Each row is a point on a tangle of strands that fork and nearly touch. The rows are in no order.
In the rows, 128 means zero.
Points whose rows are less than 124 apart are linked; no others are. Some points are linked to none.
<1019>: [ 93 145 143 131 162 132 144 172  90 154 129 149 136 123 117 116 163 132
 131  73 138 139 156 136 110 189 180]
<88>: [174 108 148 189 145  86 171 109 123 145 195 109  97 144 133 157 163 123
 144 113 133 131  89 117 142 157 157]
<512>: [149 155  61  85 146 127  98 135 169 163 134 115 138  95 143 129 169 194
 164 162 134 113 179 120 147 101  52]
<974>: [103 111 141 123 123  91 152 148  87 174 190 166 108 116  68 137  67 175
  99 114 108 155 166  92 155 124  96]
<435>: [ 98 127 128 110 147 167 121 145 120 132 149 138 116 111  81 110  80 149
 112 135 118 127 182  82 146 141  54]
<156>: [148  81 173 170 104 130 153  80 167  95 183 113  94 156 134 170 121 116
  86 115  59 101  78 118 149 109 136]
<366>: [106 153 124  53 171 126 118 124 118 108  72 161 141 119 162 138  93  96
 129 134 142  93  84 123 106  96 103]
<1064>: [158 176  90 141 162 138  93 140 131 144 148 130 183 136 105  96 126 157
 139 144 138 162 150 129 165 114 137]
<696>: [133 183 130  80 171 101 118 151  71 174 149 154 151 124 120 158 129 161
 130 123 117 126 147 134 108 135  72]
<371>: [150 110 142  67 107 126 107  84 155  95  83 127 139 109 130 111  93  65
 175 161 163 179 158 168 123  59 104]
<406>: [160 130 109 183 151 121 136  96 152 137 123  80 106 154 148 141 155  99
 135 176 122 103  88 139 100 133 163]
<557>: [157 191 125  63 124 146  91 123 111  99  87 135 154 111 152 152 138 141
 102  89 104 110 140 112 128 122  55]
<672>: [143 163 131 108 124 137  92 118 142  89 103 143 188 141 152 100 112  93
 136 139 150 147 121 140 113  78 138]
<170>: [ 87 148 161  90 137 147 126 145 116 111 102 146 125 136  93 138 128 132
  89 117  85  77 141 110 121 154 106]
<70>: [113 101 177 172 120 136 160 122 127 175 183 142 119 145 140 133  89 101
 123 148  95 135 137 141 112 125 133]
<506>: [143 178 137  89 153 117 132 158  67 183 150 165 143 120  86 174 117 182
 117  81 131 146 156 113 147 151 104]
<732>: [ 92 102 124 170 148 120 162 147 132 157 145 114 127 125 144  85 149  75
 123 126 131 150 112 124  94 146 171]
<472>: [137 122 119 135 162 206  85 122 136 103  86 138 189 100 157 125 106 132
 136 152 127 151  69 181 113 102 171]
<716>: [ 92 146 108  39  88 112 115  91 144  87  35 132 144 130 158 134  79 120
 114 152 132 110 113 158 129  84 135]
<396>: [163 123  78 169 140 123 107  99 141  96  89  83 130 128 164 137 170  93
 134 160 132 119  67 147 120 135 186]
<510>: [109 134 153 120 134 102 154 161  68 181 179 167 113 109  81 164 116 164
 114  90 122 162 164 149 135 156 134]
<836>: [113 117 197 125 150 117 161 143 135 111 149 167 107 150 143 167 141  85
 120 129 104  87  76 127 149 137 141]
<1072>: [129 149 116  75  92  76 104 118 131 110  80 113 138 125 160 111 128 106
 140 151 129 138 168 177  96 102  99]
<307>: [161 116  96 150 112 106 115  87 133  94  70 109 125 156 182 162 137 104
 135 148 166  89  36 124 166 114 186]
<632>: [144 169 111 162 103 127 123 130 125  86  88 123 123 160 136 129 195 145
 131 113 148 100 125 136 124 145 205]
<166>: [145 114 153 203  88 145 139  91 128 107  91  98  95 139 142 150 112 144
 128 136 130  94  94 143 123 180 167]
<298>: [113 154 108 106 160  69 150 141 125 165 124 108 117 144 130 120 171 123
 165 138 149  97 170 136  78 144 124]
<209>: [136 128 132 121 171 175 117 135 122 153  98 144 153 122 181 107  93 126
 177 154 172 143 108 139  92 127 118]
<760>: [129 165  78 178 176 111  93 151  86 199 160 148 147 113  79 108 139 141
  87 124 118 173 122 117 171 134 199]
<120>: [ 98 119 125 164 109 117 114 149  80 171 180 162 121 116  63 122  56 178
  86 103 127 180 155 100 170 121 160]
<922>: [169 153 152  90  79 140  92 127 114  89 109 124 166 113 112 117 132 123
 143 100 136 191 193 164 142 105 110]
<511>: [109  81 112 203 101 145 150 120 163  93 121  92 102 133 100 118 166 100
  97 140 121 115 116  85 131 121 162]
<1052>: [ 80  88 126 120 116 171 143 155 132 116 140 132 138 109 101  87  79 122
 103 124 118 147 141 105 102 122  84]
<335>: [137  68 152 158  61 109 150 114 125  61 146 120  72 134 136 140 129 145
 136  65 138 116 110 120 130 165 130]
<206>: [133  81 142 195  78 131 156  85 134  90 132  86  75 138 126 145 106 150
 153 118 147 110 111 110 121 178 123]
<851>: [104 139 113 137 181 129 119 155 136 150 129 114 157 140 120  71 154 141
 178 140 151 156 180 164  97 169 164]
<933>: [105 105 132 166 156 166 129 137 119 155 163 147 145 128 108 119 115  79
  72 141  93 137  93  98 154 105 132]
<833>: [119 136 132 122 106 201 116 140 113 131 133 128 108  79 104 128  96 172
 110 103 122 137 155  80 165 161  76]
<584>: [186 153  95  65 127 149 112 134 199 104 134  98 154 107 140 127 134 173
 170 160 137 130 165 133 138  92  47]
<675>: [102 118 112 153 176 175 110 116 163 110  93 130 159 123 143 116 118 104
 114 180 126 112  88 151  90 120 175]
<486>: [ 98  74 133 159 133 103 165 140 153 133 127 102  96 121 152 111 137  80
 161 152 153 116 128 112  93 166 156]
<814>: [155 149  86  81 166 127  94 138 130 185 133 154 126 144 111 102 138 171
 153 160 139 132 188 112 140 106  51]
<787>: [ 96 143 128  74 102 140 121 106 146  94  37 136 126 146 167 141  78 134
 108 144 147  86  86 171 147  98 184]
<18>: [153  47 176 168 103 114 117  82 128  94 128 138  89 132 160 167 133 109
 134  95 141 119  41 103 178 152 133]
<463>: [125 140 179 101 117  83 163 118 155  97 105 149  80 155 172 170 144 106
 134 116 112  49  78 135 143 146 147]
<14>: [110  74 163 153 105  85 185 115 145 140 150 113  66 132 142 139 107 113
 176 147 129 128 134 137  82 156 117]
<267>: [139 118 152 141  96 109 128 116 142 103  79 135  97 176 176 174 135 111
 135 134 153  74  52 129 178 120 169]
<1105>: [ 85  91 161 125  92 174 151 154 104  93 147 152 135 127 133 115  56 135
  84  95 102 133 135 117 118 113  89]
<1107>: [ 97 100 153 158  71 114 165 174  80 131 178 165 126 129 111 110 117 173
  97  55 116 157 137 132 146 119 173]
<688>: [143 131 162 139 119  83 170 111 134 140 133  99  78 141 147 157 130 135
 180 147 130  92 139 149  97 180 105]
<765>: [ 96 101 116 179  93 124 148 152  85 169 186 137 134 119  97 118  98 165
  72  97 114 162 145 134 145 115 171]
<65>: [150 150 166 163 153  78 172 140 110 138 166 130 113 152 152 146 156 105
 148 107 143 105  99 131 104 171 171]
<306>: [113 123  84 145 196 136  96 135 128 208 153 147 133 164 107  57 163 152
 170 145 151 176 173 148 124 146 146]
<219>: [189 132  92  93  88 145 114 145 187 140 164 102 132 119 126 104 149 170
 186 149 149 170 182 163 179  72  78]
<428>: [ 93 103 123 145 140 162 128  86 169  97  62 118 112 142 134 134 116 103
 110 159 128  82  74 131 122 133 192]
<606>: [140 163 121 104 103  97 120 107 148  98  90 109 144 170 163 107 111  86
 140 169 154 136 137 158 101  78 157]
<740>: [185 179 142  74  77 167  92  88 137  97 122 112 163 112 134 144 112 121
 145 123 139 161 167 129 138  80  76]
<179>: [136 198 137 125 143 153 104 128 121 143 135 140 150 183 128 123 129 120
 114 180 115 103 149 131 118  91 128]
<724>: [119 151 147 171 109 145 139 119 120 107  89 126 103 152 143 144 151 152
 124 121 132  88 124 136 130 181 188]
<521>: [166 188  47  91 142 100 108 126 135 168 151 107 120  80 122 144 145 196
 142 126 157 121 175 106 158 106  85]
<789>: [136 145  91 111 143 199 119 153 185 115 120 110 135  76 130 123 132 184
 179 141 143 131 129 141 153 148 105]
<766>: [156  24  95 192  86 129 127  88 122  78 125 101 119 108 139 150 126 110
 109 115  97 157  57 103 122 141 108]
<338>: [ 85  94 113 160 161 132 131 133 144 182 161 122 108 144  86  92 143 109
 134 176 119 116 177 109 125 114 123]
<52>: [ 85  68 151 137 122 133 158 102 148 112 103 124  96 122 141 143  97  90
 103 133 126  87  63 124 115 117 173]
<40>: [180  83 191 177 114 113 144  70 145  80 169 129  84 148 141 166 140 113
 127 125 100 119  68  96 167 126 117]
<677>: [109 145 123  37 127  98 109  97 126 100  43 135 144 106 181 143  94 110
  89 139 103  93 109 143 103 115  90]
<585>: [124 162  85  98 147 154 111 165 134 141 100 127 143  77 116 115 146 186
 164 104 138 143 156 133 137 170  83]
<22>: [ 73 143 138 144 116 162 154 129 131 113 137 126 121 159  66 121 128 139
  88 138 108  98 169  93 136 149 138]
<27>: [ 78  81 175 137  78 142 154 168  95 105 154 157 115 130 139 126 116 129
 104  78 110 137 128 126 124 120 134]
<321>: [143 174 129  92 144 148  90 125 125 171 120 129 144 167 135 119 117 139
 150 180 123 115 166 133 104 105  64]
<988>: [183 102 104  59  97 150  90 104 185  92 111 103 157  94 141 114 123 148
 177 145 147 155 153 164 111  73  38]
<465>: [ 84 120 113 108 162 130 111 145 112 181 140 134 131  86  65 105 129 154
 119 128 136 146 175  88 130 155  69]
<92>: [149  22 113 159  95 114 145  59 123  95 123  89  92  93 161 184  94 102
 106 125  99 129  29 128 130 120 143]
<755>: [144 167  94  87 146 117 109 168 129 122 139 133 161 162  97  71 159 153
 172 118 167 174 188 175 116 141 140]
<674>: [127 147 147  78 149  85 132 158 110 129 110 163 147 132 169 122 128  82
 133 113 136 107 112 114  99 116 105]
<91>: [119 144 112 151 186 167 109 147 131 144 147 145 164 113 112 106 136 123
 120 140 136 149 112  98 162 133 121]
<729>: [ 92 105 146 151  79 133 176 122 124 102 159 107  92 147  80 140 116 153
 102 108  94 102 164  99 117 148 123]
<287>: [115 113 120 184 165 102 164 142 112 204 186 116 113 121 124 101 174  84
 119 114 126 152 116 137 119 145 179]
<811>: [119  96 175 164 151 130 152 139 135 129 167 151 135 120 137 147 138  72
  83 133  88 117  66 112 153 113 150]
<95>: [176 169 129  45  83 141  90  83 134  92  74 107 151 108 139 148 100 116
  98 105 110 147 153 143 129  86  56]
<1087>: [140 163 165 106 151  95 145 139  97 192 158 135 116 154 109 171 118 142
 123 149  92 115 167 140  94 144  92]
<940>: [157 101 111 196 165  91 161 106 127 211 203 106  90 143 130 143 175 107
 129 142 115 140 126 129 116 142 170]
<154>: [119 139 102  62 138  56 103 149 126 150  95 117 138 124 153 100 150 124
 155 138 149 135 194 171  60 142 113]
<400>: [ 98  74 168 149  57  92 168 151 127  74 169 145  92 135 164 135 158 133
 126  59 112 138 107 112 142 124 155]
<229>: [135  55 151 184 115 101 162  94 127 106 131 117  89 105 165 142 116  81
 130 120 125 115  45 122 145 146 168]
<895>: [ 96 134 116 140 154 102 119 150 123 189 155 144 108 129  47  91 114 138
 128 133 148 151 172  94 136 123 136]
<575>: [126 158  87 173 151 131 117 147  79 164 144 141 165 128 102 110 188 117
  85 130 114 147 118 157 139 136 207]
<78>: [ 92  73  94 188 132 152 143 130 167 140 159  96 119 131  91  97 143  99
 100 185 103 128 149  87 116 117 132]
<459>: [144 178 120  74  99 114 110 143  98 101 118 122 171 138 105  95 143 124
 139  94 149 179 189 157 117 111 146]
<200>: [121 130 144 105 137  76 159 128 140 126 113 111  97 130 114 165 159 135
 143 135 113  71 139 123  91 165 105]
<296>: [165  93 124  61 113 113  84 120 164  73  90 115 168 101 127 103  88 115
 172 138 172 170 125 149 122  76  68]
<693>: [121 165 158  77 139 161 101 145  96 117  76 160 128 134 127 151 135 145
  82  87  93  63 116 118 151 133  82]
<660>: [113 145 136 170 156 165 113 166  67 150 125 157 154 133 129 114 157 123
 112  92 133 151 117 138 138 159 191]
<432>: [124 172 174 112 166  84 168 153 105 159 159 159 138 148 166 130 141  93
 149 108 131 116 110 124 103 120 134]
<383>: [113 164 115  95 154 120 119 172  94 151  99 150 147  88 111 118 152 154
 146  81 149 145 165 140 114 186 124]
<144>: [144  56  94 198  99 128 150 113 135  81 151  94 104 112 119 154 163  71
  81 124  88 129  71  81 132 119 143]
<236>: [169 130 113 124 131 173  79 117 160  88 112 129 208 141 131 101 117 125
 145 144 156 176 106 184 129  72 146]
<996>: [159 209 123 106 122 163  74 137 120 111 118 146 167 162 100 116 120 158
 112 136 135 136 159 114 155 107 117]
<128>: [141 157 127 131 130  98 144  97 156 116 103 110 125 175 160 124 127  91
 155 163 141  97 122 130  96 121 154]
<333>: [151 200  92  84 124 133 101 139 136 132 130 122 160  96 119 162 155 176
 107  92 133 118 161  92 161 111  70]
<886>: [120 132 113 151 130 215 121 155 148 137 143 119 123  56 112 116 104 182
 144 130 151 153 134 102 173 154 113]

A fork is a point with three links. Follow the links from the first point to the second and name the forks in between, in order.
<557>, <91>: <512>
<428>, <575>: <229> <435>
<298>, <321>: <606>
<78>, <406>: <229> <606>
<988>, <128>: <584> <512>
<833>, <1072>: <435> <229> <606>
<22>, <996>: <557> <512>
<895>, <632>: <435> <27>
<760>, <144>: <435>
<814>, <851>: <512> <557>

A fork is a point with three links, a tip a point with one. Leave the first point through the second and follow the links. Name the first fork or tip that comes.
<406>, <396>: <512>
<154>, <298>: <787>
<366>, <674>: <606>
<660>, <1019>: <435>
<886>, <789>: <760>
<895>, <338>: <229>
<306>, <851>: <557>
<1087>, <696>: <27>

Name the points in between on the shortest way along the links from the first point to the second, in order.
<267>, <229>: <307> <396> <406> <128> <606> <672> <236> <472> <675> <428> <52>
<65>, <933>: <88> <940> <287> <732> <486> <14> <688> <200> <298> <154> <1072> <606> <128> <406> <396> <307> <267> <463> <836> <811>
<766>, <765>: <144> <511> <78> <338> <895> <465> <435> <1052> <1105> <27> <1107>
